Each row is a point on a tangle of strands that fork, close into loops and nearly touch. The rows are in no order.
Two points are linked if the straight distance between their rows is under 76.
j832: [  1  -5 -35 -33  -7   6  19  46  -5  44 -17   4   2   4  10 -11  33  -4
 -39  14  35]
j906: [ 23 -13  -3   9   4 -10   5  35  14 -32  13 -14  -7 -17   1  18  21 -12
   8 -26   0]
j745: [ -7   8  19 -17  36 -18  -8  13 -32  28 -22  21   5 -10   3  11 -21   5
   7  22  31]
j601: [ -1  12 -21   7 -28  25   4  -7  13 -60  34 -30   6  18  27  -3  49 -15
   0   2 -31]
j595: [ 15  18  -4  23   3  -1   0 -48 -16 -34  38  -5  13   8   5 -26 -31  30
 -13   8   7]
j73: [ 18   1 -38  13  13  15 -27 -38 -23  40   6  41  -5 -22 -13  14   4  -6
 -24  24  -3]
j185: [ -3  -3 -45 -36 -32  16  20  61  -1   0 -13 -10   3  -3  12   1  43 -13
 -34   0   7]
j321: [ 20   9 -47  -2 -10  24  -8 -20 -20  18  23  37  -3  -9   4   2   5   9
 -49  17   4]
j840: [  1  -2 -15 -25 -35  13  22  46 -16 -27   2 -25  18  -3  36  -4  22 -18
  -9   1  -9]
j326: [ -1  13  -7 -39   2 -29  -4   2  18  -2   7  -7 -20   3 -36  44   9  23
  28 -21  21]
j977: [-16 -18  15  50  -9  18  15 -27   8  17 -18  15   1   1  18 -33   2 -33
  -1   1 -32]
j975: [-13  42   2 -33  15  -3 -16 -38  -6  24 -26   8  -3  19   4  -3 -40  10
   9  38  12]
j281: [ 19  13 -21  33  19 -18   8   8  16 -36  28 -52  28   5  -3 -30  21  22
 -17 -23  29]
j113: [  1 -32  36  35  16  15  13  49  11  -1  -9   4  20 -29  -4   6  32 -41
  -2 -25 -39]
j852: [ -5 -21  21 -12 -30  29  27  48 -22 -32   0   2  14 -19  57 -13  21 -35
  -6  -2 -25]
j174: [  9  -2 -19 -60 -13 -13  -4  37  10 -15   9   3 -13  -7 -16  45   7  28
  14 -13  22]
j804: [ 26 -14  -9   6   2  16 -44 -36 -14 -18  41  23  -8 -29 -22  40 -17  23
  -8   5 -11]
j237: [-19  -9  -1   3 -27  16  14  -6   7  17 -11   7 -12  13  28 -13   1 -16
   3  13 -23]
j430: [-20 -26  35  44  -7   6   1 -31  -8 -23   4  -8  16 -10   5 -15 -42   1
  -4   0  -3]
j131: [ 23  25   5 -50  17 -13   6   4 -16 -13  18  25 -34   5   0  18 -28  26
   6  -8  23]
j220: [-15 -18   0  13 -16   7  19  29  40  11 -26 -28   6   3  -9  -1  52 -28
  21  -8 -28]
j899: [ 10  11 -46   1 -15   7   5  16  11 -26  23 -23  -3  -3   6   8  48 -10
 -16   4 -20]
j120: [-13 -33  16 -36 -10  24  22  37 -23 -11 -21  22 -13 -28  10  16 -22 -10
  -3   2   1]
j385: [  8 -17   3  37  -1  -2  12  23  23   5  -5   2  -1 -13  -6  -6  49 -38
   8 -27 -35]
j250: [ 16  13 -19 -59 -23  10  17  39  -2 -13   5   7 -25   4  16  18   0   8
  -5  -3  10]
j995: [ 21 -11  26  25  36 -19 -10   9  -4   9   2  17  -5 -13 -10   9 -11  -4
   8 -26  14]
j241: [  5  -1  -5  44  -3   3  14   2  15 -28  19 -38  16   3  17 -34  17  -5
 -13   1  -1]
j586: [ -2 -32  25  52   7  25 -15   3   5 -38  16  -4   2 -24  -3  -3   3 -27
  -3 -13 -38]
j514: [ 25   8   1 -21  26 -12  -3  20 -40   1  20  42 -36 -11  12  20 -16  -8
 -16  -9  21]
j497: [ 14   0  12  54   5   5  22   8 -15 -15   8 -15  16  -6  37 -48  13 -40
 -28  -4 -17]
j111: [ 16 -16  38  33  34 -17  10  48   5  14  -8  18  10 -20  -5   5  12 -25
  14 -41  -4]
j638: [-31   1  11 -18  -7  -4   7 -12  27  44 -44 -20   4  29  -7 -18  -2   7
  17  10   8]
j217: [ -1   6   3  19  13  -2  -5 -52   2  21  -7  30 -32  14   2 -11  -8 -11
   2  15 -18]
j308: [-14  12 -23 -39 -18  -5 -35 -37  -5   8 -12  15   8  -4 -38  48 -27  42
   7  27   3]
j838: [-18 -18 -17 -50 -43  26   7  23 -13 -14  -5  14 -22 -15  18  17 -15  -6
 -13  10  -6]
j727: [-14 -18  53  46  14   6  13   3  -3  17 -18  15   4 -10  25 -30 -21 -27
   5  -2 -16]
j324: [ 14  -1  -2 -14  15  -6 -34  -3 -34  21   5  26  20 -28  -6  31 -20  18
  -9  15  26]
j801: [-12 -21  -5  13 -14  -1  -4  -2  14 -12   4 -44  30   0 -22  13  -2  20
  16 -11  21]
j259: [ -4 -40  13  34  -2  24 -20 -22  -8  -6   7   5  21 -21 -11   2 -21 -13
   2   9 -13]
j162: [-13 -23  17  28  16  -5  15   2  -4  49 -29  -6  32 -12 -12 -15   9 -16
   3  10  12]
j139: [  9  -2 -39 -23 -14  -1 -47 -26 -29  28   1  19  29 -24 -27  41 -14  36
 -19  19   7]
j939: [-12  37   2 -10  25 -10 -19 -34 -29   2 -10  -2  20  10  -7  -3 -56  39
  -5  38  19]
j505: [ -7  34  20   0  -6 -26  16 -16  21   6  -6 -45 -17  43   1 -57   5 -13
  21 -21 -24]
j135: [ 10 -11 -30  -7  -6  -2  -7   7   2  -4  17  -3   1 -19 -11  13  20   8
 -12   0   8]
j531: [-23  30  29 -18  -4  -8   8 -28  10   9 -20  -9 -20  52   3 -44 -23  -4
  28   2 -18]
j918: [ -8   6 -13  -3 -34  13  11  21  11 -80  29 -56  33  10  26  -3  24  -2
   0   1 -11]
j81: [-23   1  24  26  22 -20  10 -13  23  45 -34 -19  20  17 -19 -33  20  -7
  21   4  11]
j750: [-11  16  -6 -39  -2  -3  14  32   5  41 -33 -14  13  10   4 -23   9   3
 -10   6  44]
j61: [ 29  27   7  -4  40 -30  13  10  17  26  -3   8 -34  18 -11 -13  27 -12
  19 -24   7]
j414: [ 28 -10   3  53  22   1 -29 -25   7 -34  48   1 -22  -8 -19  12   5  -8
   2 -21 -18]
j170: [-23 -36  14 -11 -20  -3  -4   9  28 -13 -12 -32   3  -1 -29  38  -1  18
  33 -17  -1]
j297: [ -9  -6  35   1  31 -28 -11 -10 -12 -11  -8   3 -10   6 -15  20 -34  19
  27 -13  19]
j481: [  1  -7   9  -8   1  18  13   6 -16  18 -12  34 -25 -10  42 -17 -15 -27
 -17  19 -14]
j501: [ 11  17 -51 -17 -10  13   8   9 -14  14  11   8   4  11  18 -25  19  12
 -54  15   1]
j504: [ -6  -2  -8  -2 -26  21 -26 -41   0 -35  30   5   4 -10 -20  37 -40  38
   0   4 -16]
j312: [ -3   5 -55 -32 -34  33   6  18  -2   9  -3  -2  26   2   1 -13  10  44
 -63  17  21]
j291: [  5  24  10  16  -1 -25  12 -18  31 -30   5 -32 -19  43  -4 -17  17  -2
  26 -24 -34]
j166: [ 18  23 -29 -19 -16   7 -23 -38 -18 -19  29  22  16  -8 -18  17 -45  52
  -9  -2   7]
j670: [-26 -22   9 -10 -15 -10  13  30  46  11 -29 -30  -1  -5 -25  27  39  -2
  34 -20  -6]
j993: [-22  24  12 -37   2  -3  -7 -40   6  16 -19  16 -33  44   7  -1 -35   0
  24  19 -14]
j21: [  3   5  12  50   9  -9  -3 -22  31 -29  24  -6 -30  17 -10   7  12 -19
  19 -22 -27]
j38: [-16  18   2  24   5  -3 -10 -42 -14  17  -2  -8  24  13   0 -31 -32  15
 -10  34  25]
j48: [-28 -10  -1 -31 -21  15   9   8   5  27 -31  -6  16   5  -4  -2  -8  11
   6  14  24]
j439: [ 34  11  -4  22  29 -17  13  27  -4  12   8   8 -30  -1  14 -21  27 -29
  -4 -25   3]
j743: [  0 -13  14  -2  12 -15  -4  35 -16  50 -23  15  12 -24   0   7   8 -20
  -1   5  27]
j231: [ -1  27 -14 -49  -8  -1 -10 -22  -8  -1   6  24 -12   1 -16  28 -39  43
   2  12  11]
j463: [ 20  10   0 -10   5  -1  17  22 -16  13   0  16 -17  -9  35 -38  21 -27
 -26   3  11]
j488: [ -1 -11  16  23   0  20  21  24  -4 -26  -7   2  -2  -7  45 -23  13 -38
 -11  -5 -33]
j989: [ 17  14 -15  27   2   9  -3 -48   0 -19  30  24 -19  12   9 -12  -7   3
   1  -4 -16]
j123: [ 12   0  -6   3 -11   9   2  42  10 -65  34 -46  20  -7   2  16  36  -6
   8 -14  -4]
j983: [-13   2  15  12 -15   5   0 -25 -11 -48  13 -19  23   3   5 -10 -51  29
   0   6  10]
j367: [  5   1  27 -27  18   1  11  28 -22   8  -6  52 -35  -3  27  -1 -25 -31
  -4 -10   4]
j856: [-23  -5  19  24  18  -8 -21 -40  -3  39 -24  33  -5  -1 -20  14 -11  -9
  18  14 -21]
j464: [ 14 -15 -12  31  13  -3 -27 -35  -2  46  -5  13   9 -17 -23  10  13  -2
   8  18  -6]
j49: [-21 -24  39  18   4 -19 -15  -8  15 -28  -9  -6   0  11 -27  27 -24  20
  39 -25  -3]
j613: [  1  31   6 -37  30 -28   3   0  21  41 -17   5 -23  33 -12  -8   3  -3
  16   5  17]
j943: [ -3  18  -6 -33  13 -43  -2   6  31  25  -7 -20 -14  34 -33   8  16  28
  30 -14  28]
j486: [ -7  -5  -4  21  -3  -2 -15 -33 -10   9  -7 -25  43  -5 -22   2 -16  29
  -1  17  23]

A piece is two or more points that can be reached from each other along the links. Count, over all rows, the pieces, the separate loops (a circle has one, a figure eight two, a Y none), the forks (points with three links) and the tips (points with one).
pieces | 4
loops | 2
forks | 3
tips | 7

A fork is a point with three links, a tip a point with one. Leave the first point through the second and follow the links. Name the first fork or tip that comes.
j21, j291 | j170
j312, j501 | j586
j241, j497 | j231
j139, j324 | j281
j481, j463 | j120
j983, j595 | j312
j120, j838 | j481
